Each row is a point on a tangle of strands that fork and nearly touch. The rows are in no order.
Two points are linked if the straight distance between their rows is under 79.5. Some points are linked to none.
Z_779: [ 40   5   8 -30  11 -46   3 -36  28 -18  -5  -9 -20  36  48 -60  -8  28
  -6  36 -39]
Z_943: [ 54 -21   6  35  -5 -26 -20  -4  -7 -13   1 -12 -20   1  10  17 -10  37
   9  37 -84]
Z_732: [ 19   6   2  43 -31  39 -25 -36  36 -37   1   7  -5  10  13 -67  18  19
  37   4 -15]
Z_307: [-11   8 -42 -42  34   0  33 -20 -16 -21   5  12 -10 -34 -27  24 -17 -10
  13  11  21]
Z_57: [ 28  10  55  25  -8  -7   4 -35 -35 -45 -24 -15 -32   0  21 -90  26  19
  15  11 -37]
Z_795: [-20  30  -9 -61   8 -16  23   0   7   8  -6  14 -20  39  22 -64  14 -18
   1  24  23]
Z_988: [ 14 -29  -6  35 -22   6 -15 -28 -11   5 -23 -16 -19   1   3 -42  -7  28
  46  -1 -50]
Z_413: [  9  -6 -40  10 -30  13   4   8 -28  25  -2  30 -22  -5 -23  45   2   5
   3 -13  18]
Z_745: [  6  -5 -15  51 -42  37  -4  -4 -14  20 -19  24   5  30 -13  22  20 -17
  40 -29 -26]
Z_568: [ -7 -19 -28  45 -19  26 -12  -9  27  -2   2  26  15 -34  -1  15 -44   9
  12 -38  -7]
Z_335: [ -2  12  15  29 -36  50 -40 -38 -30  10 -11   8 -11  31  11  -3  20   3
  54 -19 -16]
Z_566: [-25  -2 -13 -20  14 -23  44  19   5   3 -11   2 -26   0 -17 -70  25 -25
 -17  28  11]
Z_297: [ -4  21 -52 -26  17  31   2 -14 -15 -12   3  -5   6  17 -51  21  52  -2
  34  44 -19]
Z_910: [-33  28 -29  25  -2  46  38 -47  15 -12   9  15   5  31 -30 -57  67 -31
  22  -7  -7]
Z_254: [-19  21  19 -30  31 -73  17  -9   4 -11 -17 -24  23  -6  13  21 -41 -32
   6 -42  33]
Z_563: [ -1   2  17  45 -48  28 -52 -26   7  12  -3  21 -19   0   2  13   7  15
   8  12 -20]
Z_438: [-12   3 -39 -18 -20  24 -22  13  -8  11   5 -18  -2  -1  -6  23 -12  32
  22 -19  39]
Z_274: [ 15 -14   5  14  13   1  14  48 -25  18  18  33  -6 -24 -19  49   1 -35
 -42  14   6]
Z_120: [ 35 -21  -7 -16  16 -50 -13 -12  16 -26  11 -45  -7 -28  30 -27 -41  46
 -10  -4  -1]
Z_234: [ -5 -10 -23 -13  52  31   2 -48  -7 -26  34 -19  37 -31 -44  63  37  24
 -20 -13   7]
Z_596: [-25  21   1 -22  23 -57  21 -10 -20 -16  -8 -39   5 -29 -22  26 -20 -16
  10 -26  43]
Z_535: [ -2   3 -32 -64  35 -14  25   3  -8  -6   5   3  -8  -7   8   5 -25 -27
  19  -4  42]
Z_111: [ 25 -20  13 -13  12 -42 -16  18  23  17  -8  25   9  -1  50  13 -49 -16
 -28  -7 -20]
Z_10: [-10 -27 -18  -3 -12   3 -18  39  -7  38  -8 -21 -12   5 -14  17   4  -2
   6  15  -6]
Z_359: [ 41 -36  25  26 -10 -21  -5  48 -13  16  -1  36   0 -11  35  16 -31  17
 -17   6 -46]
Z_270: [ -4  16  13  25 -38  51  32  17 -40  21   9  58   0  30 -17  34  25  14
   7   5  -8]
Z_256: [-20  14 -23 -16  20  12  40  16   2 -28   2   0 -16 -10 -47 -53  53 -18
 -11  40  12]
Z_283: [ -2 -11  41   8  -5 -17  39  61 -26  14  10   5  29 -20  12  32 -34  29
 -38 -25  16]
Z_958: [ 49 -21   3  -3  19 -49 -15 -17  32   4 -22   8  -9  27  45 -73 -22 -25
   0   4 -38]
Z_798: [ 51  -4   8 -11   4 -31  12 -28  -8 -35  10 -21 -43  29  33 -75  20  43
  15  36 -32]
Z_693: [-17  22  -4 -46  18 -38  29  -4  39   4 -13  -3   4  25  21 -68  -5 -12
 -55 -17  42]
Z_786: [ 16 -12  12 -29  -9 -26 -21  15  -3  -4   4 -31   6  -6  40  32 -35  64
  -7  -8   8]
Z_713: [  5  -1 -42  21  12  50  -4 -48  13  -3  25  26   3   8 -39  36  49 -34
   7   7 -12]
Z_983: [-12  18 -27  29  -3  49   4 -68  -7   8   6  17   1  35 -19   0  47 -51
  43 -23 -16]
Z_550: [-13  10 -49  -2 -14  40  12   0  -1  -7 -12  10   2  17 -26  -9   3  -6
  62   2   1]
Z_569: [ 46  -3  22 -20  10 -43  -4 -48  -3  -6 -13 -19 -23  47  51 -30  -7  18
  20  28 -69]
Z_804: [-15  -6  -3  -3  -4 -11   8  20  16 -20  -3 -20 -15 -32   0 -74  -3  27
 -19   7  29]
Z_565: [   9  -16   32  -16    5  -15   18   26    3  -18  -12    5  -29   30
   44 -102   33   20   -3   16  -13]
Z_751: [-12 -18   7  10  23 -42 -27  11   5   4   5 -17  -6 -62   3  -7 -46 -26
 -22 -15  13]
Z_466: [ -4   8 -25 -49   2 -34   2   4   0  46 -11   1  -9  29   5  30   2 -28
 -25  13   9]
Z_859: [-27  19  -5 -43  14 -30  -1  26   2  11  -8 -45  14  -6 -13  42  -7 -11
 -13  10  25]
Z_534: [-36  16 -17  17  -5  30  -7   9  37 -10   2 -20  26 -28 -42  28  -7 -12
  -3   7   5]
Z_963: [-11   5 -19 -59  64 -14   4 -21 -19 -21  27 -48   9 -20 -32  25  29  -8
 -10  13  32]
Z_166: [-12  24  -2  33 -24  53 -25 -26  16 -10  -3   5  -4  22 -13 -36  32 -33
  52   1  -3]
Z_294: [ 15  -7  34 -25 -14 -33   1  33  -2  33   6   4  14  20  51  34 -22  47
 -54  -9   8]
Z_471: [-28  12  -7 -14 -11  19  -7  -7 -20   9   2  -2 -40  16  -5 -70  28  -1
  24  25  18]
Z_699: [ -1   2 -10 -20 -24   7 -29  -9   8 -11   3 -10 -21 -15  16 -37 -18  46
  17  18  25]
Z_526: [ 12 -16  10 -16  30 -47 -14  -8  45   4  -9  15   2 -14  45 -38 -58 -20
 -26  -1 -24]
Z_954: [ 32   3  32  19 -13 -27 -11 -25 -19 -23 -30   7 -34 -10  24 -74  -1  -7
  28  23 -36]
Z_527: [  3   7 -33  21 -11  60  30   6   2   6  17  38  28  37 -24  54  40 -10
  20 -12 -16]
Z_259: [ 29 -22 -10 -15 -11 -41 -13  18   2  21 -38  -7 -12  23  25 -34 -13 -21
  31  12 -30]
Z_599: [  9  20  -1  21  -3  23  51  18 -28 -12  34   5  42  -9 -51  65  32  27
 -42 -23  39]
Z_440: [ -1   6  13 -25 -16 -34   9 -13  13  -4 -25 -10 -18  17  32 -73  -3  37
   7  37 -30]
Z_647: [ -7   1   7  -8 -26  13 -38 -24 -14  12  -5  -2 -38  12  20 -44   7  22
  36  27  -2]
Z_537: [-17 -16 -45  29 -20  42 -23  -9  40  14  10 -22  10  10 -15 -19  13   0
  23 -22   9]
Z_18: [-36  42 -34  11 -25  38   2 -34  12   8  -5   6  10  28 -43  23  40 -11
  24  23 -24]
Z_711: [-12  -4  28  12  13 -26 -26  16   0 -31  -1 -53  13 -40  -4   9 -28  -2
  24 -32  38]
Z_377: [  1   6  25  -6 -31  14  29  35 -56  39  -9  39 -10  40   7  28  19   7
   9  16 -14]
Z_205: [ -7   0 -22  45 -31  29  -9 -24  65  -4  -5  12  30  17  19 -20   5 -26
  39 -21 -28]
Z_602: [-26  20   3 -38  22  -4  11  19   5 -36   7 -41   4 -24 -13 -30  -4  -6
  14  -6  60]
Z_500: [  8  -5 -15  19 -16  24 -35  25  31 -23  -8  -9   3 -29 -10  -3 -19  -5
  27   8  12]
Z_666: [ -2  -5 -29 -51  19   1  10  -3 -21  18   4  21 -32  14   5   5  -3 -29
  29  20  14]
Z_237: [-20   9  13  27 -30  32   1   1  17 -25  -6  -7 -11  18  -1 -89  47  57
   2  13 -12]
Z_930: [  1   8  15 -32 -14 -22 -21   7   0  50 -18  15 -16  48  34  18   6 -26
 -16  21 -15]
Z_239: [-10  -5 -51  33   2  27   3 -40   6  10   7  18 -17 -15 -48   0  18 -38
   8   2  -5]
Z_826: [  3  10 -38  -3  18  67  17  -9  -2  -8  41  33  31  21 -25  65  41  13
  -1  -7   3]
Z_707: [ -7 -23  14   5  -5   0   9  53  -7   2  -3 -13  25 -23   7  42 -42  35
  -5 -23  -1]
Z_719: [-39 -10 -11   5   9  29 -15 -16  11  -7  23 -22  -4 -37 -13  -4 -26  10
   5 -26  46]
Z_944: [-14  20  33  13 -24  -1  15  -3 -15 -25 -26  29 -39  -5   8 -82  24  -3
   9  27  -5]
Z_200: [-14  13  19 -45   7 -37  27  28  28 -21  -9 -12   1   8  40 -72   2  27
 -44 -11  36]
Z_503: [ -5   5  43 -20  51 -53  46  18 -35  -8  16 -15  35   6 -14  77  16 -21
 -28 -24  19]
Z_170: [ 47 -36 -12  46 -22  14 -28  15   8  -9   9   5   1 -15  12  25 -23  52
   2 -10 -29]
Z_681: [-15   4  -9 -22   0 -40  22  15 -24  23  -8   6   2 -20  -1  56 -32   2
 -27 -14  20]
Z_258: [-13  11  14  52 -35  22  19 -17 -17 -18 -28   9 -20  10 -14 -91  51   6
  10 -25  -7]
Z_631: [-14  22 -35  13   9  45  16 -65   0  16  25  23  28  54  -6  37  66 -31
  31 -13 -37]
Z_918: [-22  14 -24 -57  43 -34  15 -13  -1   5  12 -43  -3  -6 -20  -4  14 -24
 -30  14  40]
Z_645: [ 33 -12  11 -40  -6 -32 -18  11  14  17   0 -10   4  33  60  25 -26  50
 -21   8 -19]
Z_729: [ 21  14  12 -25  14 -30 -38  -7  63   6 -24 -24  40  39  27   8 -35  -6
 -41 -32  10]
Z_573: [-14   0  16  -8  -4 -49  -6   2 -16   3  -8 -13   3 -38  14  37 -52  13
 -18 -29  24]
Z_346: [  7  -5  20  33 -13  -5 -44  28   4  -8   7 -17   6 -46  -8  43 -23   6
 -24 -19  23]
Z_678: [ 39 -20 -16  29  -6  -1 -17 -14  23 -40  -1   3  -8 -27  10 -21 -37  41
  27  19 -46]
Z_46: [  9  -5  13 -35  20 -11  44  53 -21  31  19  13  16  23   2  47  12 -14
 -47   8  19]
Z_982: [-11  20 -45  46 -36  18  12 -21  24  -4 -17   2  -1   5 -40 -52  36 -27
  19  -6  -1]
Z_449: [-18  10 -32 -42  29 -29  31 -15   0   2   5  -4 -26 -19 -25 -33  14 -28
 -29  29  25]
Z_641: [  0  14  -7 -49  41 -28  23   4  18  23  -7  -5  34  38   3  55 -13 -38
 -43 -24  16]
Z_749: [-18   4 -30  21  -5  21  27 -16   8 -16  -5  33 -25 -29 -29 -59  -3 -18
  15   2  12]
Z_149: [  1  17 -61 -18  23  39   3  -5   9 -28  15 -19  26  -1 -52  38  35  -5
  22   9  12]
Z_352: [ 54  14  -2 -16  22 -62 -22 -37  60 -22  -5   1  11  11  45 -27 -44  10
 -44   1 -28]
Z_489: [ 58 -20  36  -4  22 -53 -14  32  10 -15  12 -19  27   2  54  40 -34  31
 -44 -24 -11]
Z_165: [  1  -1  21 -10 -37  -8 -18  22 -31  40 -20  11 -19  31  21  25   7  14
   8  23 -22]
Z_195: [-10  10   7 -48  45 -36  20  17  -8   4   9 -34  24   8 -10  67   8 -31
 -34  -6  21]
Z_174: [-32   1 -20  13 -32  -3  -2 -11  20   5 -22  -5   3 -31 -14 -13 -35  37
   8  12 -20]
Z_663: [ 11 -22   3   7  13 -49 -15  -4  21  -4  -5   8 -16 -38  25 -63 -44   1
 -15  18 -30]
Z_212: [-13  24 -34 -26 -19  13 -18   1 -35  29   3   4 -24  25 -24  35  32   1
  17  33  10]
Z_442: [-19   2  -6  45 -25  58 -12 -23  35  21  27  43   9  19   5  39  20 -27
  -6 -15  -2]
Z_26: [  1   6 -12  15 -30  37 -30 -27  39 -25   9   2  -1  -5  11 -38 -12  47
  28   3   8]
Z_577: [-35  17 -13 -63  10  -9  -4   4   7  19   2 -12 -15  16  18 -31  -7  -1
   4  27  28]
Z_747: [ 11  18  16  55 -32  39 -19 -43  26 -27 -16   0  10  21  12 -62  31 -24
  48 -21 -23]
Z_291: [  3  19  28 -10  24 -26 -22 -11  38  16 -17 -12  45  43   6  39 -31 -29
 -51 -62  29]
Z_3: [  4  -3  -7  61 -32  44  42  32   1  26  18  36  32  16 -37  30  35  -5
 -26  -7 -12]
Z_736: [ -7  -4  11  47 -26  31  -7  28  30  -8   6   0  46 -20  -3  50 -21  31
 -19 -34   1]
Z_4: [  2 -14 -15 -12  39  54  42   4 -25 -16  39  28  24 -11 -30  69  14  17
  -9 -12  14]
Z_539: [-10   8  14   0 -12  16  20   4 -67  38 -15  15 -17  36 -24  39  40 -18
  15  17 -34]
Z_439: [ 50 -28  29 -10 -11 -26  -3  20 -11  26  -1   7  -6  51  55  18  -1  44
 -13  18 -50]
Z_17: [ -3 -16 -24  49 -28  30 -17 -17  61   2  11  23  28  -3  22  14 -15  -8
   7 -35 -14]
Z_98: [ 15  -6  -2  58 -45  34 -19 -22  25   5 -17  11  24  31  17   4  14 -12
  47 -33 -44]
Z_231: [ -5  10  23  15  -8  -1  -5 -27 -52  15 -39  -7 -30  -2 -13 -23  12 -57
  36   2 -26]
Z_486: [ -8 -11 -17  -1  20  26   8  35 -10  -8  18 -23  20 -17 -35  58   2  -7
   4 -22  30]
Z_607: [ 48  -7  30 -14  26 -44 -24 -12  41  -7   3   1  27  22  57  31 -48  22
 -52 -33 -11]
Z_646: [  4  -9  11   0  52 -11  19 -20 -45 -35  24 -21  20 -27 -43  79  29   7
   2 -33  27]
Z_450: [  1  15  20 -42  26 -49   3 -15  30 -15 -18 -13  24   8  44  -4 -57 -12
  -1 -44  32]
Z_703: [  4 -12  21 -13  10 -24  10  50   4  28  -6  26  12   1  26  38 -30 -21
 -36   3 -10]
Z_197: [-29  24  -1  21  -4  40  29 -39 -24 -11  -7  11 -21  12 -38 -64  52 -34
  29   3  -5]
Z_323: [  7   0 -21  33 -20  25 -15  15  43 -35  -5  -4   1 -27 -14 -61   2  -2
  14   2  19]
Z_630: [-33  14 -25  24 -32  41  -6   1  13  26  -1   3  14  22 -36  44  27   6
  -1   9 -17]
Z_82: [-16  40 -47  -4  12  48   6 -56   3 -15  13   9  14  28 -41   1  64  -7
  37  29 -24]
Z_349: [ 15   8  19 -26   5 -50  21  -2  39 -20 -15  18 -10  12  51 -83  -8  27
 -49   8  -1]
Z_245: [ 53 -25  -8  15  19 -50 -19   1  12 -18  10 -10 -13 -15  25  -1 -37  23
  -3  30 -72]
Z_890: [ 16 -26  29  -5  33 -59 -38  18  16   1   1 -48  15 -16  35   7 -34 -18
 -19 -36  21]
Z_836: [ 11   2  -7 -45  14 -23 -15   1  45  14 -13  -1   0  33  39 -45 -21 -28
 -12   0  17]
Z_444: [  6  15  39 -35  25 -55  -7 -17  31 -35  -2 -33  13  -4  49 -43 -34   4
 -12 -32  48]
Z_179: [-20  19   9  38 -25  51 -12 -69 -22  19  -9   6   3  31   4  -3  24 -38
  43 -48 -18]
Z_784: [-40  25  14  27 -29  47  -5 -26   9 -12  -7 -11  -3  27  -5 -81  39  22
  33   8 -17]
Z_225: [-17   6   8 -16   6  24  -3   8  20 -30  10  14 -21 -34   3 -44 -20 -11
  17  26  35]
Z_783: [  7 -18  15 -19  59 -10  34  -1 -35 -14  29  12  15 -39 -23  75   9  -9
 -44   1   8]
Z_267: [ 15  -3  67  -2  25 -58  -3  32  -5 -11  -1 -11  31   6  43  45 -34 -18
  -7 -52  26]
Z_924: [  6 -12 -34  -8 -24 -13   3  17  -8  12 -34 -14 -19   9  -7 -42  -2  -3
  48  10  -6]
Z_72: [ -3  14  17   2 -37   8  10  47 -22  20  10   9  11  -4  -4  47   1  42
 -38   1  30]
Z_463: [-30  16  18 -13 -20 -26   3 -24 -20  25 -37  -1 -27  15   8 -38   0 -13
  22  33 -29]
Z_840: [ 35 -27  -3  25 -28 -40 -33  -6 -24  25 -18  13 -32  -9  20   1 -18  18
   0  10 -42]
Z_181: [-28  27 -14 -22  34   7  30   2   2 -51  16 -33   8 -34 -48 -22  26  -3
  -7   7  52]
Z_655: [  3   8 -17  59 -37   9 -16 -13  11  -5 -31   5  -5  -9 -30 -46  13 -30
  32   2 -28]
Z_865: [ 41 -33  21   4  21 -44 -40  35  16 -15   8 -32  11 -29  35  20 -41   9
 -17  -9 -10]
Z_324: [ 10   2  40 -24  13 -28 -15  16  18  29   1 -13  35  45  36  42 -18  -4
 -61 -51  34]
Z_161: [-20  10 -30 -29   9  20  -5  14   2  -5   7 -17 -10 -10 -26  -3   5 -13
  21  25  28]
Z_473: [ 24 -12  37  23  -9 -17 -21 -21 -18 -11 -31  17 -22 -12  27 -27 -22 -10
  40  22 -61]
Z_400: [-23   3   4  -3 -24 -13   4  -9   9   4 -30   1 -14 -12   3 -48 -21  23
  22  37 -34]
Z_721: [-21 -19   7  -8  15  43  -7  23  -5  11   9  24 -16  -4  -5  23  -6 -27
  29  25  -6]
Z_269: [-24 -25  19 -23  18  21 -15  26 -20  22  31  -4 -11 -12  14  40 -17   4
 -18 -12  40]
Z_416: [ -5   0  23  36 -24  21 -19 -11 -51  26 -35 -17 -13  14 -23   8  23 -32
  36 -12 -35]
Z_905: [ 23   2  22   3 -12 -25   0  -2   4 -30 -15  31 -40 -13  31 -87  -1   1
   3  31  -4]
Z_857: [-13  -9 -20  16 -28  28  -1  -9  -5   6 -29 -10  -4  19 -13 -43   4  10
  66  -6 -25]
Z_820: [  0   1 -42  19 -45  38 -23  -4   1  20   7  17  -5  11  -7  31   3  22
  16 -27  27]
Z_834: [-23  12 -38  10   7  46  -9 -33  30 -14  31  -1   4 -24 -29   3   4 -16
   4 -20  46]
Z_601: [ 24 -17  -3  23  -1   3 -31  16  30 -42   0 -17  12 -46   8   1 -45  29
  18  -2  -8]
Z_233: [ -4 -11  -2  -5  11  60  38  46 -26   7  27  38  10   7 -17  47   4   7
   7   3   8]
Z_801: [-11  -6 -32 -19  -7 -43   1  -5 -12  45 -21   1 -27   2 -14   0  -3 -31
 -13  21  -9]
Z_368: [  8   7  38   9  27   4  56  30 -51 -21  40 -16  41 -11 -44  57  35  16
 -31 -19  42]
Z_192: [  6 -13  -5  39 -19   4 -22  12  17 -11 -18  -7 -20 -24 -20 -70  13 -18
  14  24 -12]
Z_373: [ -5 -16  21  -8   0   6 -13  37   1  14  -1  23  -8 -14  18  29 -32  -6
  -3  18  -6]
Z_434: [-19  -1 -36   8 -11  -6   6 -22 -15  23 -18  10 -31 -16 -39 -11   3 -23
  12  23 -10]
Z_935: [ -1  15 -18 -41   0 -11   2  13 -25  28   8   7 -16  13 -15  58  23 -10
 -25  34  10]
Z_743: [ 25  11  27 -25  31 -54  -1 -13  52 -37   0 -11  10  -9  52 -67 -31  11
 -48  -7  16]
Z_182: [  2 -28  31   2   0 -32 -29  -6  13  26 -15 -14 -18   5  32 -24 -15   0
  -5  39 -62]
Z_614: [ 28  -5  22  50 -31  40 -37 -42 -10 -15 -14  -5   3  26  22  -5  13  16
  54 -23 -48]
Z_866: [ -5  -7   3 -50  55  23  10  25 -36  -3  45  -5   7   3  -3  65  13  -3
  -6   0  36]
Z_578: [ 42 -25  13  29 -23 -19  13  61 -29  28   4  43  -2 -14  13  13 -17   6
 -30  -6  -1]
Z_65: [ 12  13  22  -1 -10  -4  73  57 -37   8  18  18  32 -13 -15  22 -14  19
 -35  -5  35]
Z_93: [ 22   9  -4  -6   2  21  70  34 -43   4  35  25  28  -7 -41  37  24  24
 -39  11  25]
Z_702: [ 17 -13 -23  18 -41 -17 -20  12 -20  25 -16  22 -23 -16   5  25 -21  21
  -3  -1  -3]
Z_775: [  4 -26  19  28 -36  35   0  30 -14  27  11  27   4   4  12  23 -10  56
 -15  -6  -8]
Z_208: [-33   9  17  25 -12  16  16  27  -3  -9   3  -9  37 -23 -18  62 -23  29
  -8 -37  19]
Z_643: [ 17 -30   8  15   4 -30 -18  20   9   1  -9  10   1 -30  26   4 -50  19
  -2  18 -57]
Z_589: [-12 -12   6   2 -14  17   8  16  14 -26   7  -7 -22  -6  12 -86  19  62
  -6   9  12]
Z_897: [ -9 -11   1  18  -7  64  -4  33   9   1  16  34   7   2  -7  38  -2  -8
  18   0   3]
Z_616: [-19  12 -34   1  32  32   2 -51   7 -27  37 -18  18 -30 -46  39  20  -4
  -8 -25  41]
Z_343: [-26   8   3  -2  24 -34  -3  -2   6 -15   7 -23 -10 -62 -22 -22 -20 -34
 -27  -3  40]
Z_415: [ 20 -17   2  46 -13  10  24  61 -22  17  17  35  17 -33 -25  26 -11  -3
 -39 -15   8]
Z_87: [ 18 -23 -15 -29  46  17   7 -27 -33 -18  21   6  34 -32 -32  68  39  46
 -31   1  -5]
Z_727: [ -1  17  -2  41 -32  59  16   2 -19  19   2  26  29  60 -12  38  51 -20
  30 -25 -25]
Z_348: [ 32  -9   7  34  -7  -1  -1 -58 -14 -28   3 -23 -31   5   6 -51   6  44
  35  18 -62]
Z_480: [ 36 -23  44 -14  18 -26  -4  55   1   4   8  -1  24   9  54  33 -33   0
 -30 -37  24]
Z_622: [-31   6   4 -22  26 -39  35   1 -37  -1   1 -30  16 -21 -25  70 -15   5
  -5 -31  25]
Z_957: [  1 -28 -12 -40  29 -25   3  22   4  31   1  -9   1   7  23  24 -32 -29
 -13 -29  26]
Z_633: [ 50 -24   9  -7  10 -39 -21 -14  22  21 -25  24  -3  48  55 -18 -29 -22
   7  -6 -51]
Z_636: [-19  13 -17   3   6   0  -9 -15  -7   2  10  -2 -11 -44 -38  45  -8 -14
 -25   6  29]
Z_907: [-10  18  47  22 -22  26 -13 -41 -28 -21 -15 -19 -22  12  11 -86  30  32
  29   9 -27]
Z_517: [-34  32 -14   7   5  12  11   1  26 -39   0 -33  21 -42 -50  -3  -4 -12
   1  -1  36]
Z_992: [-17  23  28  15 -21   1  15 -40 -52   0 -40  -6 -30  -3 -10 -70  18 -24
  29  -6 -13]
Z_723: [-11   4 -16  29 -25  33  15  38  -1  18   8   8  24   1 -43  54  20   6
 -25   0   0]
Z_995: [-20  11  10 -34  -1  -9  27  29  -8  -3 -10  18 -33  38  32 -88  34   8
  -4  15  18]
Z_88: [-31  14   1  35 -17  27  35   2  -6 -18 -13  25 -25   4 -36 -74  56 -13
  -2   4  -1]
Z_446: [-23  36  -2  12 -19   8  -5  -3  33 -47  -1 -21  10 -44 -24 -34  -8  15
  -3 -13  53]
Z_353: [-14   6 -36  26   1  42   2 -31  48   8  36  19  26   8 -13  51  32 -37
 -14 -16   3]
Z_325: [-39  13 -27  13   7  45  24 -15  33 -32  26   0   2 -27 -30 -48  13  -3
 -10 -18  48]
Z_185: [-29  22  10 -60  23 -22   6   2  13 -12   5 -27   2  -4  24 -34 -21  -6
  -4   0  54]
Z_361: [-22  15  -6 -24   6  16 -16 -18 -37  23   3  -8 -39  23 -15 -28  39 -33
  29  37   3]
Z_660: [  0   3 -14  16   3  54 -15 -10 -18   5  17  23 -14  14 -37  40  45 -33
  19  24 -11]
Z_908: [  3  -8  20 -17  19 -34 -31  25  20 -26  -1 -54   7 -30  18 -19 -24  -9
   1  -8  38]
Z_37: [ -5 -16  -6  20   6 -18 -22   9  12  -4  -4  16 -16 -55  -2 -27 -46 -23
  -3  12  -8]
Z_975: [  0  17 -46 -37  41  12   5 -19  -5 -39  22 -31   8 -25 -51   6  36   2
   4  17  35]
Z_510: [-19  -3 -14  40   7  26  -6  -6  21 -18  14  12  18 -51 -22  37 -36 -22
  -2 -38  19]
Z_605: [-15  10  -1 -30  -4 -32 -13  25  22  12 -18 -22   2 -15   5   8 -21 -20
 -15  27   7]
Z_126: [-17  -4 -25 -26  31  32  27  -9 -16 -11  21  22   3 -18 -31  58   0   2
   2  18  -3]
Z_457: [-13 -13  18  40 -28  -2 -27  -8 -21  30 -32  -5 -18  -1 -12  -4   2 -10
  20  17 -54]
Z_172: [ 50 -10 -10  11   0 -17  -6 -28  10 -42  15 -14 -34  -6  16 -43 -10  46
  19  39 -39]
Z_406: [ -3  -4  -3  -4   6 -51   7   7  18 -19 -13 -12  -5 -50  12 -61 -38  13
 -21  -2  12]
Z_567: [-12   3 -11 -46  -4 -11 -23  16  -9   6   1 -33   1   1  23  15 -29  37
  17 -15  40]
Z_396: [ 40  -8  -1 -15  11 -23 -36 -19  62  18 -23  -3  23  56  35  -8 -30   8
 -37 -13 -30]
Z_249: [-31   6   5 -16  -5  -6  13 -13 -41  39 -28   1 -21  25 -14  12  11 -28
  27  30 -41]
Z_47: [-16  -1 -40 -21  21 -11  27 -30 -19   9  -3   0 -29 -12 -48 -22  31 -25
  -1  43 -14]
Z_515: [ -2  15 -47  -8  27  32  35 -22   6 -37   6   6   2  -4 -60 -40  63 -12
  12  33  -3]
Z_750: [  1   4  19 -32   6 -44 -35  17  42  14 -15 -36  18   6  32   8 -27 -10
 -34   8   5]
Z_520: [ 24   9  39  -8   4 -19   7  25  28  33  -4  27  44  47  36  27 -26   1
 -77 -35  13]
Z_362: [-12  11  60 -16  20 -42  30  41 -27  -3   3  -8  32   3  17  62 -17  -9
 -17 -33  33]
Z_300: [-20 -26   1 -16  12   8 -32  -1   0  16  20 -14 -28 -31  10  -5 -27  -1
  -5  -4  38]
Z_101: [  8  10 -15 -22 -10 -29  -1  -3   4   0 -17  24 -35 -17  13 -42 -23 -24
   5  22  20]
Z_485: [-20   0  -2  42 -15  47  23  24  39   6  28   9  55   1  -8  58   5  -1
 -27 -43  11]
Z_372: [ 22 -24  31  44 -32 -12 -25  -9 -43  29 -27   7 -19   5  15  10  -2  17
  12   3 -63]
Z_75: [-19   1  -6   5 -20 -20 -17  -1   9   0 -15 -29   6 -42  -7  16 -40  39
  -6 -12  10]
Z_481: [ 24  -4  51  -5  -5 -12 -39 -42 -39   7 -17 -29 -34  21  40 -43  11  -3
  30  13 -37]
Z_487: [ -2 -12  33   7  35  -9  34  42 -31   1  30  11  16 -35 -23  58  -2 -23
 -53  -7  22]
Z_39: [ 15 -17  -4  75 -49  31  11  24   4  25   1  46  23  11  -7  22   8   8
 -11 -28 -22]
Z_919: [ 25  -6  34  11 -19  21 -55 -30 -29  -7  -2 -13 -36  19  29 -21  15  23
  48  17 -29]
Z_695: [  7   2  18 -31  27 -24  39  45   9  22  -1  22  38  27  15  49 -16 -35
 -50 -13   5]
Z_424: [  9   5  24 -20 -34 -14  16  49 -25  43   5  21   4  25  26  25  -1  30
 -45  13  17]
Z_617: [-30  10  15  19  27   0   9 -28 -25 -26  24 -26  18 -23 -46  69  10  -3
  12 -45  42]
Z_430: [ 27  -4  -5 -19  -4 -49   5  -5  13  16 -39  12 -17  32  29 -75  -4 -38
  12   3 -14]
Z_493: [-32  29 -32  14  -9  57   0 -37  36  -7  21  13   3  20 -23 -32  37 -24
  23   8  14]
Z_791: [ 29 -27  -9  69 -45  27 -24   5  26  11   4  11  20  14   8  22   6  35
  -1 -24 -38]
Z_531: [-23 -13  31 -30  49   0   7  11 -30   2  32 -13   0 -15   4  60 -12 -17
 -12 -26  47]
Z_191: [ 41 -21   3 -29   5 -18 -27   7  15 -12  -3   0 -17   7  53 -12 -32  20
  23  20 -12]
Z_128: [-22  -4  11   2  -3  31 -24  -3   8   1   1  16 -29 -15  -4 -18 -10 -23
  26  36  -1]
Z_516: [  9 -15 -13 -48  53   6  16 -16 -23  -7  24  15   4 -23 -20  63  22   4
 -24  29  -7]
Z_465: [-20   0   2   6   2  50 -24 -17 -39  25   8   7 -30  24 -19   8  36 -32
  41  17  -9]
Z_705: [ -7  -9   9 -28  70 -36  11 -29 -32 -28  20 -49  11 -27 -37  48  27 -20
   2 -14  30]
Z_6: [  0   3  -3 -22   2  10  42  41 -40  30  21  19   4  16 -24  49  31  10
 -38  29   6]
Z_942: [  4 -15  13  46 -34  12 -12  24   8   3 -21  30  12 -13  -1  24 -23  22
  13  11 -58]
Z_808: [ 31 -11  34 -12 -21 -17 -37  -3 -27  27 -13  -2 -24  43  51   8   9  23
  14  21 -40]

Follow the links from the first point to the second, and from the first to the third. Name the last point that the two ways share.
Z_596; Z_372; Z_988 | Z_400
Z_711; Z_37; Z_647 | Z_695
Z_719; Z_539; Z_362 | Z_695
Z_566; Z_633; Z_359 | Z_466
Z_515; Z_535; Z_37 | Z_703
Z_535; Z_348; Z_820 | Z_165

A fork is a point with three links, a tip a point with one. Leave the first point through the second and follow the links. Name the first fork or tip that comes.
Z_567; Z_438 | Z_992
Z_258; Z_88 | Z_647
Z_174; Z_75 | Z_693
Z_693; Z_200 | Z_400
Z_943; Z_245 | Z_516

A fork is a point with three links. Follow the links from the first point to the second and name the forks in between, in order.
Z_208; Z_527 | Z_93, Z_6, Z_695, Z_703, Z_721, Z_4
Z_481; Z_784 | Z_647, Z_713, Z_434, Z_466, Z_935, Z_6, Z_695, Z_703, Z_663
Z_324; Z_795 | Z_729, Z_195, Z_695, Z_6, Z_935, Z_466, Z_434, Z_449, Z_963, Z_975, Z_181
Z_400; Z_729 | Z_377, Z_165, Z_466, Z_935, Z_6, Z_695, Z_195
